Each row is a point on a landscape with many valleys, with its height.
From any point a ball rolls to the lowest of the 3 points nearest to it. It stops when none of these is lower. Distance is the straight distance between rows; heights are no part of it.
q560: [120 124 135 123 123 144 149 138 134 135 117 134 131 125 142 144 125 147
 144 166 142 133 140 116 133 115 108 121 121 124 120 144 150 130 139 129
 115 134 128 121 152 118 111 142 133 147 136 103 126 117 124 106 107 130
 113 132 133 160 119 147 137 117 127 119 128 125 145  92 116]  h=567
q8: [ 96 102  96 123 136 124 143  85 146 103 119 144 157 134 149 113 149 112
 178 148 131 160 135 107 102 119 116 115 106 144 152 147 121 169 133 170
  92 135 128 134 138 139  97  77 130  87 108 122 117 123 118 143 136 102
 132 136 126 154 122 128 135 118 110 125 133 112 137 116 148]  h=348
q235: [107  96 195  35 131 133 124 122 134 117 128 137 164  92 125 119 123 134
 135 209  89  70 142 128 112 111 106 102 116 104  88 135 112 124  90 154
 117 150 129 129 125 129 103 136 120 116 161  83 111 102 135 109 132 139
 136 109 151 133 141 136 103  59 100 182 137 115 164 106 119]  h=250
q554: [142 112  81 185 153 134 139 126 127 133 153 123 121 172 131 161 127 131
 130  55 119 179 102 150 132 131 130 121 157 125 176 138 128 142 177 127
 135  95 101 139 118 113 148 128 123 138  95 162 110 150 140 155 151 131
 129 137 117 141 136 128 156 188 136 123 129 157  84 147 136]  h=522
q181: [158 162 169  80 136 145 111 165 106 153 125 126 101  83  69 103  72 110
 103 144 151  87 161 117 155 159 186 154 127  84  88  82 151  81 113 113
 157 134 131 117 104 130 163 172 154 142 151 130 188 105 133 104  91 166
  97 132 134  81 124  96 126  94 112  96 132 129 142 136 118]  h=246
q986: [140 153  99 164 118 117 125 137 134 147 118 113  99 166 115 137 118 122
  96 102 126 155 103 124 144 122 141 152 137 124 137 137 106 121 129 108
 141 126 113 107 131 115 132 147 121 131  89 137 132 138 111 147 127 122
 126 138 126 131 126 123 129 149 153 103 141 119  87 152 139]  h=573
q160: [133 146  87 175 131 123 121 135 125 137 134 111 102 173 109 161 117 124
 108  87 122 164  89 137 137 123 149 149 146 122 147 129 107 125 142 101
 137 122  97 117 124 103 133 138 123 133  90 144 131 141 121 153 139 124
 128 137 137 134 121 122 133 164 150 111 142 125  85 160 140]  h=527
q99: [130 123 103 151 116 116 134 136 130 137 115 129 128 148 125 135 121 145
 136 140 139 139 122 114 140 119 124 136 116 120 126 141 131 107 147 104
 143 128 134 114 137 127 104 144 128 139 109 117 118 120 107 135 106 119
 117 146 132 165 128 145 124 129 146 104 141 123 121 124 132]  h=372
q455: [205 141  59 226 123 106 126 178  94 117 152 127 105 198 160 176 160 124
 116  28 149 173  82 170 176 140 151 171 152 139 159 114 135 130 174 117
 137  85 122 108  94 112 162 131 116 141 115 174 129 156 169 166 169 135
 133 144  87 109 137 136 139 201 171 105  82 136  81 174 130]  h=314
q174: [117  83  67 139 147 128 161  75 151 103 108 160 168 159 220 140 187 146
 191 114 103 142 100 110  85  99 100  81 111 150 171 160 112 185 151 142
  91 129 106 136 166 152  92  92  76  74 133 139  72 159  93 124 150  98
 155 126  89 165 141 145 145 149 111 149 126 148 137 113 125]  h=426
q447: [144 170 169 122 116 142 118 162 102 153 118 140  90  98  80 104  96 130
  91 121 161 107 160 133 167 165 153 146 132 108 124  97 158  75 121  96
 161 121 149 136 104 140 180 160 147 145 148 130 168 127 127 112 112 161
 135 118 135  76 116 121 125 128 118 106 134 131 137 150 141]  h=176
q259: [117 133 183  73 119 124  95 140 112 130 135 122 116  73  93 105 108  98
  89 144 134  68 139 119 122 152 150 131 129 124  68  99 134 116 107 131
 125 152 135 129 111 132 141 140 161 145 154 126 180 116 138 114 111 170
 108 130 136  93 125  97 106  87 122  99 129 124 154 112 113]  h=256
q416: [173 170 204 103 131 122 105 168  95 161 101 103  73  82  59  86  63 130
  73 114 158  97 133 148 174 136 179 177 123  81  68  93 152  67 109  71
 199 133 145 114 116 129 178 175 158 152 120 132 184 104 158 109  94 147
  94 143 138  73 110  92 123  98 150 108 106 119 109 156  96]  h=641
q760: [166 116  53 211 145 110 147 155 111 120 164 130 116 181 141 164 139 117
 134  40 131 190  86 150 153 126 143 151 152 152 181 107 141 142 172 135
 135  93 116 133 113 116 151 126 118 157 111 173 113 170 152 157 172 118
 117 145  89 137 128 141 161 195 156 117  93 165  74 149 122]  h=632
q647: [173 177 180 115 126 125 121 163 114 159 118 119  70  96  57 102  77 132
  93 104 151 110 151 143 172 160 164 164 134  96 107 106 162  75 126  75
 172 121 146 135 112 145 199 165 150 153 130 149 170 117 132  97 100 148
 117 121 141  85 111 115 129 123 128 111 133 133 129 158 133]  h=398
q319: [138 176 165 157 107 138 128 156 121 153 128 130  98 116  94 111 114 139
  78 110 169 122 162 133 164 152 137 149 140 124 138  98 143  84 114  98
 167 114 164 135 112 138 174 168 141 166 131 128 159 144 127 129 122 145
 134 120 132  95 117 134 125 148 137 114 115 137 125 150 142]  h=122
q403: [134 138  67 162 131 119 140  99 129 112 154 138 164 164 178 135 169 141
 157  81 115 168  97 142  91 129  91 114 137 154 174 150 119 141 138 137
 121  97 131 150 119 121 126  99  98 108 105 162  83 130 131 157 149  96
 142 134  84 133 154 141 145 177 115 147 125 134 109 127 142]  h=387
q959: [131 164 153 164 102 130 132 153 117 157 129 132 103 122 116 106 123 147
  78 120 159 117 149 133 156 136 130 133 136 136 135 110 139 103 107 102
 156 119 157 129 115 134 161 167 151 144 131 111 162 141 126 135 128 143
 149 127 133  78 119 127 115 144 136 110 119 131 114 145 139]  h=315
q595: [126 116 165 107 129 138 145 133 140 133 126 131 134  96 128 149 102 144
 117 163 130 106 147 136 142 131 103 126 123 138 115 106 134 137 132 130
 120 140 131 129 146 117 119 138 118 146 147 104 137 126 115  92 110 129
 115 126 150 140 128 137 125 100 123 135 133 130 144  98 111]  h=517
q735: [133 169 111 174 103 127 130 136 128 145 119 117  99 155 116 125 131 136
  71 109 149 136 110 128 155 116 140 142 133 137 134 123 113 111 107 107
 149 127 133 106 125 109 136 163 133 149 105 121 153 151 115 145 127 124
 138 135 123 113 127 114 119 155 152 107 116 117  87 149 141]  h=598
q223: [155 185 152 178 124 137 123 159 138 146 131 105  82 142  94 112  99 142
  64  93 174 139 145 131 161 165 147 151 148 136 125  98 142  76 129 103
 177 110 170 121 117 128 177 175 160 157 125 137 169 152 120 134 116 137
 116  99 137 109 119 141 137 164 139 107 111 141 114 163 142]  h=262
q561: [131 119 171  96 120 120 112 134 127 128 133 138 124  78 109 126 101 127
  86 138 133  80 141 124 136 159 121 128 120 158 101  98 129 135 119 117
 130 152 138 128 132 124 141 115 137 148 154 116 155 118 123  92 108 148
 122 128 157 113 131 113 107  93 131 114 134 117 144 117 108]  h=299
q247: [108 107 169  53 129 123 139 110 138 121 110 114 155  75 139 111 136 123
 148 210  86  81 149 129 109 109 101 117 106 112 117 163 116 145  92 156
 104 158 126 142 115 119  99 108 124 110 164  95  98  90 132 110 135 110
 120 127 146 136 129 161 110  80 103 181 150 116 168  95 112]  h=294
q643: [176 151  71 240 123 151 111 185  95 127 141 114  97 194 130 157 148 140
 119  34 146 168  82 172 158 137 166 159 151 119 145 102 134 110 175 105
 154  91 103 104 121 117 152 149 109 146 114 163 143 161 168 164 148 163
 139 123  88  86 125 126 137 202 179 106  93 125 105 180 126]  h=425
q231: [146 171  88 226 124 168  95 177 117 144 142 102 101 183 113 146 128 138
  91  50 139 173  87 150 146 143 175 165 149 116 123  91 119  95 156 100
 157  99 119 100 134 101 142 143 108 147 108 153 149 163 164 157 117 150
 146 117 100  94 130 122 146 195 160 105 110 137 121 173 116]  h=687
q139: [180 137  63 215 128 132 118 171 101 123 148 119 103 187 146 177 151 125
 120  36 136 171  79 161 147 138 154 172 141 144 155 117 125 121 172 102
 135  86 101 103 108 106 160 123 124 146 112 170 138 152 173 151 162 136
 137 126  93 112 116 126 141 198 166 106  96 131  91 174 124]  h=161
q551: [116 121  64 155 128 120 143  87 129 117 139 154 166 147 186 133 173 140
 169  91 114 171 108 128  84 115  99 117 140 151 177 146 107 166 144 143
 112 122 137 151 128 135 113  97  94  93 113 169  82 132 119 143 153  90
 149 149 100 133 143 140 148 173 125 154 130 121 113 122 140]  h=326
q407: [123 179 123 189 103 139 125 143 123 153 128 105  98 143 117 121 125 134
  70  99 158 145 127 136 149 132 138 141 156 133 129 105 125  91 103 109
 152 116 145 110 128 108 142 170 142 152 106 122 161 160 128 150 119 133
 133 124 128 103 124 120 120 155 148 103 105 129 101 155 138]  h=465
q71: [108 109 191  50 146 136 139 130 131 125 124 123 150  97 131 128 124 138
 127 194 104  87 146 135 127 114 101 101 128 100 107 134 126 138  99 164
 109 136 115 138 136 117 113 130 115 128 154  90 127 122 125 106 127 142
 129 118 150 142 132 137 109  81 108 169 135 127 156  89 111]  h=330
q79: [170 174 182  96 125 125 112 169 107 154 110 118  80  83  55  93  54 127
  86 121 153  94 144 141 170 133 182 162 130  90  75  92 155  69 115  79
 188 142 139 112 115 132 179 179 156 147 130 139 183 105 141 101  94 156
  97 141 141  81 116  96 129 100 138 103 115 120 118 152 101]  h=655
q583: [ 95  79  92 138 147 131 144  68 157  97 106 154 167 141 194 126 167 122
 195 133 112 148 117 113  99 104 101  77  97 138 159 147 117 186 150 154
  88 133 114 142 173 144  82  74  91  77 124 133  84 150  97 128 130  94
 146 115 102 163 137 131 146 134 117 145 121 136 137 127 119]  h=228
q347: [120 130  86 161 137 119 114 100 122 117 135 142 147 173 153 134 143 137
 166  91 119 169 100 145 103 115 105 102 130 121 142 161 133 130 134 129
 115  90 127 141 114 123 132 103 124 127 109 154  91 126 120 153 126 124
 144 129 118 136 153 126 149 162 114 126 137 120 122 142 138]  h=534
q219: [116 127 117 111 124 141 149 123 135 118 125 122 136 142 139 124 134 123
 169 170 129 138 144 104 110 110 107 113 117 144 137 160 148 156 119 156
  85 138 114 116 142 124 107 111 139 127 132 110 131 102 133 123 125 122
 126 138 130 163 113 142 129 114 121 123 141 103 142  93 141]  h=218
q410: [104 116  85 131 132 125 128  88 134 111 124 157 161 150 160 125 137 120
 179 136 128 172 141 111  97 118 112 120 112 142 149 147 128 158 124 156
  88 127 130 121 127 139 112  88 139 112 108 140 117 108 127 141 140 107
 142 139 124 149 119 122 135 124 111 116 135 100 133 119 154]  h=357
q745: [ 99 119 110  99 130 129 145 111 147 102 124 122 147 130 140 115 152 104
 181 174 130 132 159 108 112 126 110 112 105 146 142 167 130 172 125 160
  90 147 117 139 139 140  93  92 138 101 128 103 116 113 134 132 126 101
 118 138 135 162 113 138 129 105 112 141 147 119 143  93 142]  h=184
q597: [115  87 178   4 131 118 105  92 151 130 125 132 179  76 109 122 119 133
 148 244  86  75 156  84  79 112 117 100 111 130  74 136  93 127  85 156
 121 166 141 107 130 152  92 121 143 106 190  90 104  65 139  92 153 122
 127 102 163 119 133 123 102  41 102 169 124 123 166  96 102]  h=268
q639: [121 127 176 105 110 118 107 144 123 135 132 138 115  79 104 109 112 119
  88 131 132  75 138 133 146 163 144 133 121 144  98  94 137 114 109 117
 125 142 135 131 122 140 145 123 149 141 152 116 170 104 130 105 110 164
 126 132 138  92 121 108 100 106 119 110 134 118 148 119 112]  h=223
q533: [ 89 103 135  87 134 119 146  97 150 106 120 103 152  97 143 115 170 101
 186 199 125 110 181 111 104 121 107 111 113 145 124 189 138 162 126 163
 100 157 119 158 140 147  73  85 125  97 139  99  83 129 132 125 128  92
 108 139 148 160 124 149 134  91 116 156 154 137 164  87 130]  h=800
q547: [103 115 178  60 125 137 144 133 138 124 120 110 149 104 137 120 126 129
 134 202  99  81 137 137 126 107  98 101 115 114 114 150 138 147  95 160
  98 147 112 131 129 115 106 128 122 118 148  91 122 101 135 107 128 129
 132 124 137 142 128 147 114  84 106 171 145 119 156  95 117]  h=395
q757: [113  85 185  10 130 118 115 102 133 123 137 126 180  75 107 116 132 124
 135 227  88  69 147 103  83 108 116 107 114 121  75 138  99 115  83 145
 128 152 140 121 122 142  88 127 141 120 175  87 107  76 136 108 149 126
 130  96 155 121 142 131  98  49 101 173 131 120 165  99 100]  h=229
q498: [127 155 165 141 114 136 117 161 108 153 131 151  94  97  93 102 106 134
  87 122 156 100 158 131 159 160 141 137 137 114 132  90 152  83 115 102
 154 123 155 142 114 150 169 150 153 148 149 120 167 127 125 115 123 164
 134 129 138  70 116 117 113 131 116 107 124 121 138 143 145]  h=292
q151: [126 119 101 145 119 126 125 116 122 127 115 144 138 159 141 132 126 130
 165 136 130 169 118 118 115  95 123 111 122 120 118 163 137 114 132 118
 115 110 134 118 131 132 113 114 137 143 108 137 112 113 115 136 118 129
 135 124 131 159 133 143 140 130 127  97 133 110 140 119 139]  h=304
q905: [117  79  69 131 150 127 168  90 144 100 104 156 165 179 235 159 200 144
 204 130  93 144 112  99  80  93 100  81 110 147 171 172 102 174 138 142
  80 119  97 133 154 151  88  86  73  64 142 138  54 154 102 124 153  91
 140 118  79 178 141 155 141 157 108 141 131 137 145 109 130]  h=533
q608: [122  93 181  26 138 135 115 120 127 128 147 122 144  77  82 132 100 113
 112 190 120  65 176 119 104 135 124 116 128 104  85 105 116 126  99 139
 137 158 140 136 128 143 120 158 134 131 165 102 136 127 104 102 124 149
 125 115 174 130 149  93 109  50 118 156 138 143 162  94 133]  h=424
q748: [167 186 182 134 119 124 114 170 125 156 118 101  63 119  72  99  87 137
  78  79 153 109 134 148 169 170 164 162 133 107 113 104 161  82 131  70
 189 127 154 127 117 144 201 168 160 160 124 149 175 117 140 111 102 150
 127 114 140  99 108 118 125 135 144 118 123 141 119 171 124]  h=518
q596: [122 117 101 164 140 121 121 121 121 128 129 130 125 171 125 143 124 134
 148 101 125 167 101 127 124 124 130 117 135 103 137 152 134 109 159 114
 133 105 120 133 132 129 117 125 129 137  94 142 105 132 113 167 122 135
 133 131 140 153 137 128 147 151 136 113 147 131 116 148 141]  h=458
q78: [120 136 107 122 126 137 144 113 129 118 123 132 143 147 141 130 144 124
 167 160 137 154 142 102 119 109 115 112 123 137 127 161 148 144 118 146
  89 130 122 116 137 130 106 114 138 129 124 120 129 105 130 127 123 116
 129 128 121 162 111 138 130 114 124 108 137 101 141  89 138]  h=236
q484: [162 182 204 117 128 117 100 180 103 156 113  96  60  95  61  92  69 131
  76  90 155 100 126 154 175 145 178 182 130  86  71  83 163  67 113  71
 201 127 144 122 122 132 182 176 156 158 113 140 176 105 158 110  93 152
 113 144 132  86 102  95 116 103 149 108 110 122 101 164 111]  h=620
q328: [131 132  98 167 119 109 128 137 120 142 108 124 120 153 117 137 118 142
 116 122 136 138 110 120 138 129 132 142 126 115 137 142 115 103 141 102
 146 132 123 111 134 126 113 150 131 135 104 118 120 125 104 145 108 119
 120 143 144 156 131 136 125 131 151 111 141 121 106 135 136]  h=220
q213: [154 132  82 186 139 128 124 143 125 137 141 119 106 173 133 172 128 125
 115  55 115 181  88 156 134 138 137 156 146 147 161 125 107 142 166 108
 133 106  99 121 117 104 159 122 124 143 101 164 127 148 157 138 160 133
 131 133 113 123 114 121 136 186 155 111 121 130  85 170 137]  h=558
q901: [134 165 102 184 112 127 114 145 128 142 130 111  92 172 114 152 127 127
  80  82 134 165  96 131 135 121 151 155 148 137 134 124  99 115 119 107
 143 117 110  95 136  96 135 145 125 147  95 149 153 149 126 151 131 121
 135 125 120 118 126 106 129 166 150 104 125 125  92 164 143]  h=660
q440: [140 134  49 163 118 108 150 103 123 108 163 122 160 170 188 144 192 136
 149  75 117 163  96 127  94 116 104 125 152 163 183 147 125 150 148 152
 124 101 129 139 125 121 115 100  99 100 111 170  72 145 123 157 161  90
 132 146  72 151 150 144 143 192 138 162 129 139 107 117 146]  h=427
q40: [165 159  84 224 126 153 111 166 106 132 139 113 100 194 128 170 143 128
 104  38 135 166  84 156 147 136 158 166 149 132 127 108 110 114 161 105
 135  94  96 104 130 102 144 134 114 146 111 155 145 151 170 154 138 154
 149 121  90  97 126 122 135 198 165 100 106 127 109 170 124]  h=481
q535: [102 104  75 141 141 123 135  77 143 107 123 160 157 129 165 123 148 126
 186 128 124 173 125 114  96 117 115 108 110 145 157 133 114 175 138 158
  96 130 134 135 131 139 107  81 113  92 113 138 109 130 119 142 140  96
 147 134 127 143 127 124 142 130 111 131 129 113 127 127 148]  h=301
q103: [123 118  51 155 124 118 147  92 125 119 154 142 165 145 199 132 177 141
 168  88 114 161 103 130  86 112  96 120 139 155 181 137 108 153 146 144
 123 123 133 153 131 124 109  98  86  86 107 169  73 152 126 152 157  96
 140 147  87 145 146 149 149 183 127 157 123 136 115 121 141]  h=381
q3: [ 81  86  81 146 143 119 142  76 148 104 107 162 159 136 183 121 164 126
 188 119 118 153 111 119  98 108 104  83 107 137 168 134 114 186 146 157
  97 136 120 146 157 153  90  82  96  79 120 142  94 144 104 126 144  98
 143 132 115 157 130 144 146 139 110 147 115 137 133 127 127]  h=338
q872: [141 163 102 198 121 148 110 153 122 134 134 100  94 175 125 158 133 126
  82  56 134 168  89 150 141 124 155 162 162 126 123 114 108 117 140 103
 135 112 102  98 133  97 139 137 118 148  98 155 144 155 152 150 140 138
 136 124 100 105 119 114 129 185 155  98 114 125 102 171 127]  h=713
q822: [101 106  74 149 135 119 137  83 131 114 125 166 164 133 178 122 150 141
 183 105 117 166 113 116  80 116 108 109 117 139 171 129 109 174 144 151
 101 126 136 151 137 138 110  95 106  90 118 153 102 132 119 140 148  93
 150 144 110 143 134 132 150 146 114 144 124 124 120 124 142]  h=205
q409: [162 118  66 195 147 116 136 154 116 119 162 128 118 187 141 167 128 126
 130  44 125 186  89 148 145 137 145 154 157 152 174 108 122 143 176 124
 129  94 111 131 109 108 160 119 123 154 105 165 119 147 155 149 166 130
 120 131 100 138 120 134 158 198 156 117 107 155  80 156 129]  h=605
q433: [117  95 181  30 129 127 126 105 136 119 116 131 172  75 128 116 132 129
 144 218  83  79 146 129 103 110 106 110 110 109  89 147 102 136  79 161
 111 156 131 127 111 136  96 113 132 105 165  89  98  87 134 106 141 125
 120 107 147 132 134 140 107  60 101 182 140 113 173 104 101]  h=231
q834: [133 144 159 156 106 118 122 153 126 147 123 147 106 108 121 110 129 140
  82 122 143  88 130 133 163 132 124 124 125 142 129 111 142 111 117  97
 139 125 149 126 124 138 144 151 141 141 145 104 159 128 126 123 125 145
 149 142 135  92 114 118 102 122 136 110 130 116 121 124 128]  h=530
q175: [113  78 194  22 141 141 118 123 127 118 138 132 165  91 104 121 106 131
 125 206 104  70 161 109 105 116 118 111 118 104  82 120 111 114  92 155
 137 147 138 135 130 147 103 149 131 129 164  89 128 114 119 113 133 144
 132 102 166 128 152 110  99  58 106 164 129 135 162  94 125]  h=342
q283: [ 88  77 126 109 130 115 148  78 153  92 115 128 164 126 156 121 177  98
 192 177 129 137 166 112  98 119 109  99 104 150 121 183 138 176 136 175
  93 146 120 147 155 143  75  74 128  98 123 112  82 154 114 129 130  93
 118 129 142 161 137 127 135  98 116 146 139 141 157 107 138]  h=473
q933: [121 112 187  68 134 119 114 130 127 124 143 123 125  62  99 117  98 107
  91 140 121  67 139 123 128 153 141 135 131 146  83 104 129 131 103 119
 118 165 134 133 119 126 136 120 138 146 156 129 161 121 116  99 107 146
 109 125 160 118 133 109  95  78 133 119 136 124 149 104 113]  h=293
q552: [123 103 184  48 136 133 118 115 129 118 145 122 129  64  89 126  93 108
 104 162 121  75 158 122 117 145 129 130 138 128  81 105 117 135 103 131
 127 162 136 135 124 137 136 137 136 136 163 118 157 127 114  93 117 148
 111 114 166 124 135 100 113  70 135 136 143 136 144  97 127]  h=343
q398: [100 114 126  90 132 127 139 106 150 106 124 110 142 114 138 115 160 107
 179 180 126 113 168 111 116 131 111 122 113 147 141 183 136 172 122 168
  92 152 117 145 138 133  92  92 132 100 133  89 103 115 136 121 124 101
 110 140 137 162 125 153 124  95 116 149 157 123 151  85 140]  h=412
q720: [131 126  90 173 143 123 128 136 122 135 133 118 105 178 117 164 121 128
 122  74 115 173  92 141 132 125 142 146 154 129 158 130 107 136 168 112
 134 117  94 131 121 109 142 133 122 133  91 159 114 143 129 150 146 131
 129 136 128 136 130 117 146 170 153 120 140 142  87 166 145]  h=519
q590: [ 80  86 107 124 134 114 146  75 152  98 119 140 159 126 163 120 160 103
 185 149 135 148 143 112 109 116 109  94 100 151 139 157 128 184 142 181
  92 143 124 138 164 152  79  75 127  88 118 112  97 151 102 132 130  94
 126 130 134 165 137 124 138 106 109 142 128 144 146 119 125]  h=413
q165: [145 184 127 207 113 143 102 157 142 140 145 103  94 156 109 122 102 130
  62  80 159 157 127 133 160 153 158 164 148 128 124  86 121  89 125 113
 167  97 159 101 122 109 149 170 143 164 106 138 168 162 131 154 107 132
 122  96 120 119 129 135 144 168 149 106  98 149 114 174 123]  h=410
q31: [137 132 124 145 109 116 134 142 142 145 116 138 126 101 127 133 124 154
 108 138 140 108 129 124 156 136 117 144 113 145 133 124 124 119 139 103
 144 141 139 119 136 134 117 141 126 141 142 100 146 120 117 118 100 116
 123 139 137 141 136 141 122 112 146 119 126 118 120 106 115]  h=688
q167: [126 119  89 169 149 126 121 121 124 122 143 136 127 181 130 142 127 131
 138  85 127 167  94 140 125 119 123 107 143 116 167 149 134 124 169 122
 129  87 113 144 120 117 131 121 123 129  96 154  92 141 133 162 138 145
 131 129 125 142 145 120 146 170 124 131 134 152 105 149 142]  h=494
q601: [135 124 154 131 123 117 118 139 136 132 123 149 119  81 125 131 114 143
  98 142 133  85 140 136 150 151 114 138 110 153 119 102 132 121 123 105
 127 141 146 123 135 132 131 129 128 143 160 108 148 113 123 104 105 137
 124 137 142 114 120 128 113 102 135 114 133 124 127 106 107]  h=479
q763: [122 101  40 162 121 119 158  89 127 109 141 144 155 150 214 137 201 149
 181  93 112 148  99 114  79  95 110 106 144 150 186 141 118 167 160 141
 125 130 116 138 148 147  95 107  78  94 112 166  53 175 116 156 168  92
 147 147  91 158 129 150 140 186 138 154 121 145 115 111 134]  h=482
q322: [ 82  92  97 134 142 123 143  76 154 101 108 151 167 131 165 118 155 114
 193 142 124 163 129 108 105 118 107  98 103 148 153 138 124 186 145 173
  94 134 128 140 160 144  83  71 119  90 116 129 103 140 118 134 140  96
 141 133 124 158 125 125 145 120 116 137 132 134 129 121 136]  h=382
q868: [132 112 101 153 124 113 121 129 130 131 117 134 131 158 124 137 114 143
 140 131 131 155 123 116 125 115 136 128 121 109 113 151 121 106 153 106
 132 121 131 116 135 132 111 135 129 139  99 124 111 128 112 146 109 124
 124 144 130 159 127 148 133 137 140 104 138 124 126 128 132]  h=385
q155: [138 190 144 186 110 146 119 153 133 145 135 102  94 146 114 120 110 133
  62  98 173 145 142 137 152 146 138 145 153 134 132  96 129  84 113 110
 164 105 159 120 119 121 158 172 148 159 116 130 160 164 122 143 123 132
 122 112 123 107 121 139 130 168 141  97 108 142 111 157 135]  h=340
q785: [170 177 192 108 130 120 104 170 108 155 112 109  72  93  59  87  78 127
  87 102 148 101 131 146 173 149 173 169 128  89  84 100 171  68 116  72
 183 132 142 125 119 133 192 171 153 151 125 142 177 109 145 108  94 145
 106 133 137  89 112 108 119 108 141 109 118 125 116 168 107]  h=564
q866: [125 141 191  89 121 129 104 159 106 137 139 126 110  77  84 106 102  98
  97 140 139  71 152 117 144 161 161 136 130 108  79  89 146 104 117 128
 134 138 135 128 117 132 142 145 159 141 151 118 187 104 136 111 102 177
 110 128 141  84 124  97 105 101 111  96 129 127 153 125 124]  h=255
q362: [150 124  64 180 147 134 145 121 128 109 172 125 129 194 151 151 147 124
 131  61 127 173  83 155 128 124 123 103 156 146 185 137 151 140 165 150
 129  82 110 139 130 116 138 125 120 137 109 162  93 156 138 161 152 130
 129 130  83 149 149 128 157 198 129 139 113 168  93 130 135]  h=560
q557: [114  88 189  17 133 126 112 110 134 124 129 127 171  82 108 121 132 130
 143 221  92  73 143 115  91 107 111 105 111 113  78 138  96 116  85 157
 124 158 140 127 124 143  96 120 139 112 172  91 111  95 126 110 139 129
 133 101 152 126 139 130  99  52  99 169 131 112 171 101 106]  h=202
q122: [ 99  74 107 123 147 121 161  69 167  98 106 151 178 155 207 146 182 124
 195 154 104 144 121 106  94 100  86  81  97 144 148 166 117 187 137 169
  73 124 106 139 177 144  87  70  83  72 119 129  80 161  84 112 129  92
 140 108 100 163 135 129 139 122 101 140 123 139 142 130 117]  h=370
q363: [104 131 146  75 130 130 147 125 146 124 115 104 143 105 139 119 150 113
 163 200 106  96 147 124 120 117 102 111 116 132 134 177 129 164 118 158
  89 151 115 137 128 119 109 116 126 116 147  95 113 104 136 120 123 112
 117 130 129 164 128 155 123  96 110 164 156 117 154  87 130]  h=438
q773: [115 125  95 146 121 124 124 104 134 114 121 144 146 160 148 129 135 123
 181 127 128 173 127 115 105 104 114 111 123 125 129 165 139 135 123 138
  96 107 140 121 125 132 113 102 141 125 119 139 115 108 121 144 131 122
 132 125 128 144 129 134 139 132 115 110 127  99 134 118 150]  h=298
q348: [124 119  91 171 140 118 123 129 124 134 127 127 107 173 115 156 118 131
 122  89 124 160  95 134 130 128 141 143 144 119 148 136 111 132 152 109
 141 118 112 130 119 116 130 133 122 126  87 141 112 136 120 157 132 126
 124 131 136 151 133 125 140 162 144 115 151 132  94 160 137]  h=497
q801: [106 114 166  60 124 128 137 116 144 118 114 106 152  91 144 116 137 120
 146 205  98  79 147 131 122 117 101 112 110 119 125 162 129 150 101 159
  95 155 110 140 121 113 101 112 121 110 152  92 107  92 139 115 125 113
 124 126 135 145 132 158 117  86  99 176 144 120 161  90 120]  h=356
q474: [110  90 171  31 125 130 122  95 135 122 112 132 166  66 125 106 128 123
 149 233  86  80 148 114 100 119 106 110  94 115 101 156 104 138  90 168
 102 169 124 137 105 127  94 101 124 103 175  98  89  79 134  99 139 105
 127 109 154 140 129 161 111  67  93 184 136 133 169  98 102]  h=252
q47: [111 129 152  88 120 151 156 138 142 131 115 111 141 113 146 129 130 130
 144 194 123 108 145 116 123 107 105 111 121 131 141 152 148 152 111 153
  92 144 115 127 136 112 113 130 130 134 145  89 133 105 139 108 117 128
 126 131 131 150 112 148 120 105 114 142 145 111 155  78 126]  h=272
q426: [109 104 190  62 139 145 142 137 125 126 128 132 143  86 122 132 101 137
 123 180 111  95 150 129 130 126  97 113 128 123 101 104 129 143 109 147
 117 139 126 138 134 113 119 145 114 140 149  98 137 124 120  92 119 142
 133 116 158 146 132 127 122  87 113 160 133 125 160  97 121]  h=418
q443: [116 101 188  65 139 142 127 130 128 120 135 137 140  77 107 138  92 125
 109 170 114  91 149 136 131 137 110 124 132 130  94  99 125 142 113 131
 128 156 135 143 132 123 132 132 117 143 152 117 147 132 105  91 119 143
 119 119 174 133 137 117 117  86 120 155 134 131 148 102 123]  h=435
q136: [134 162 128 170 101 133 129 141 128 157 131 129 102 141 118 116 131 145
  70 113 155 130 128 130 149 121 133 138 133 146 137 115 128 105 102 110
 152 130 151 115 122 126 140 166 141 150 118 116 160 147 124 148 132 128
 141 137 131  94 124 128 110 138 147 112 116 118 100 140 135]  h=501
q483: [135 146 177 103 125 143 110 156 100 139 131 136 104  85  83 107 100 117
  96 132 140  89 155 123 149 165 159 138 128  98  97  84 153  83 118 125
 137 132 142 135 112 143 159 149 157 138 148 120 175 113 128 111 104 176
 126 129 129  78 116 101 113 107 112  92 134 120 152 133 135]  h=273
q473: [165 165 167  97 126 139 115 162 102 152 120 128  95  86  63  98  75 117
  98 120 149 104 159 126 163 160 175 155 133  87  99  87 160  76 118  95
 169 137 135 129 104 134 192 166 149 138 148 135 175 104 127 101 102 160
 108 134 136  78 116 107 124 107 110 106 136 126 132 149 123]  h=108

For each start below, name the point where the ball stops.
q443 => q639
q409 => q328
q410 => q745
q590 => q822
q362 => q328
q407 => q319
q595 => q557
q720 => q328
q872 => q139

Call two points neighbours if one is among the 3 nearest of the other. Go from one point of each pair to the other, from neighbour to neighbour, staying as low as possible. Name the highest point that can't be avoided.
q822, q319 => q608
q473, q639 => q866
q557, q822 => q547
q822, q583 => q3
q745, q822 => q8
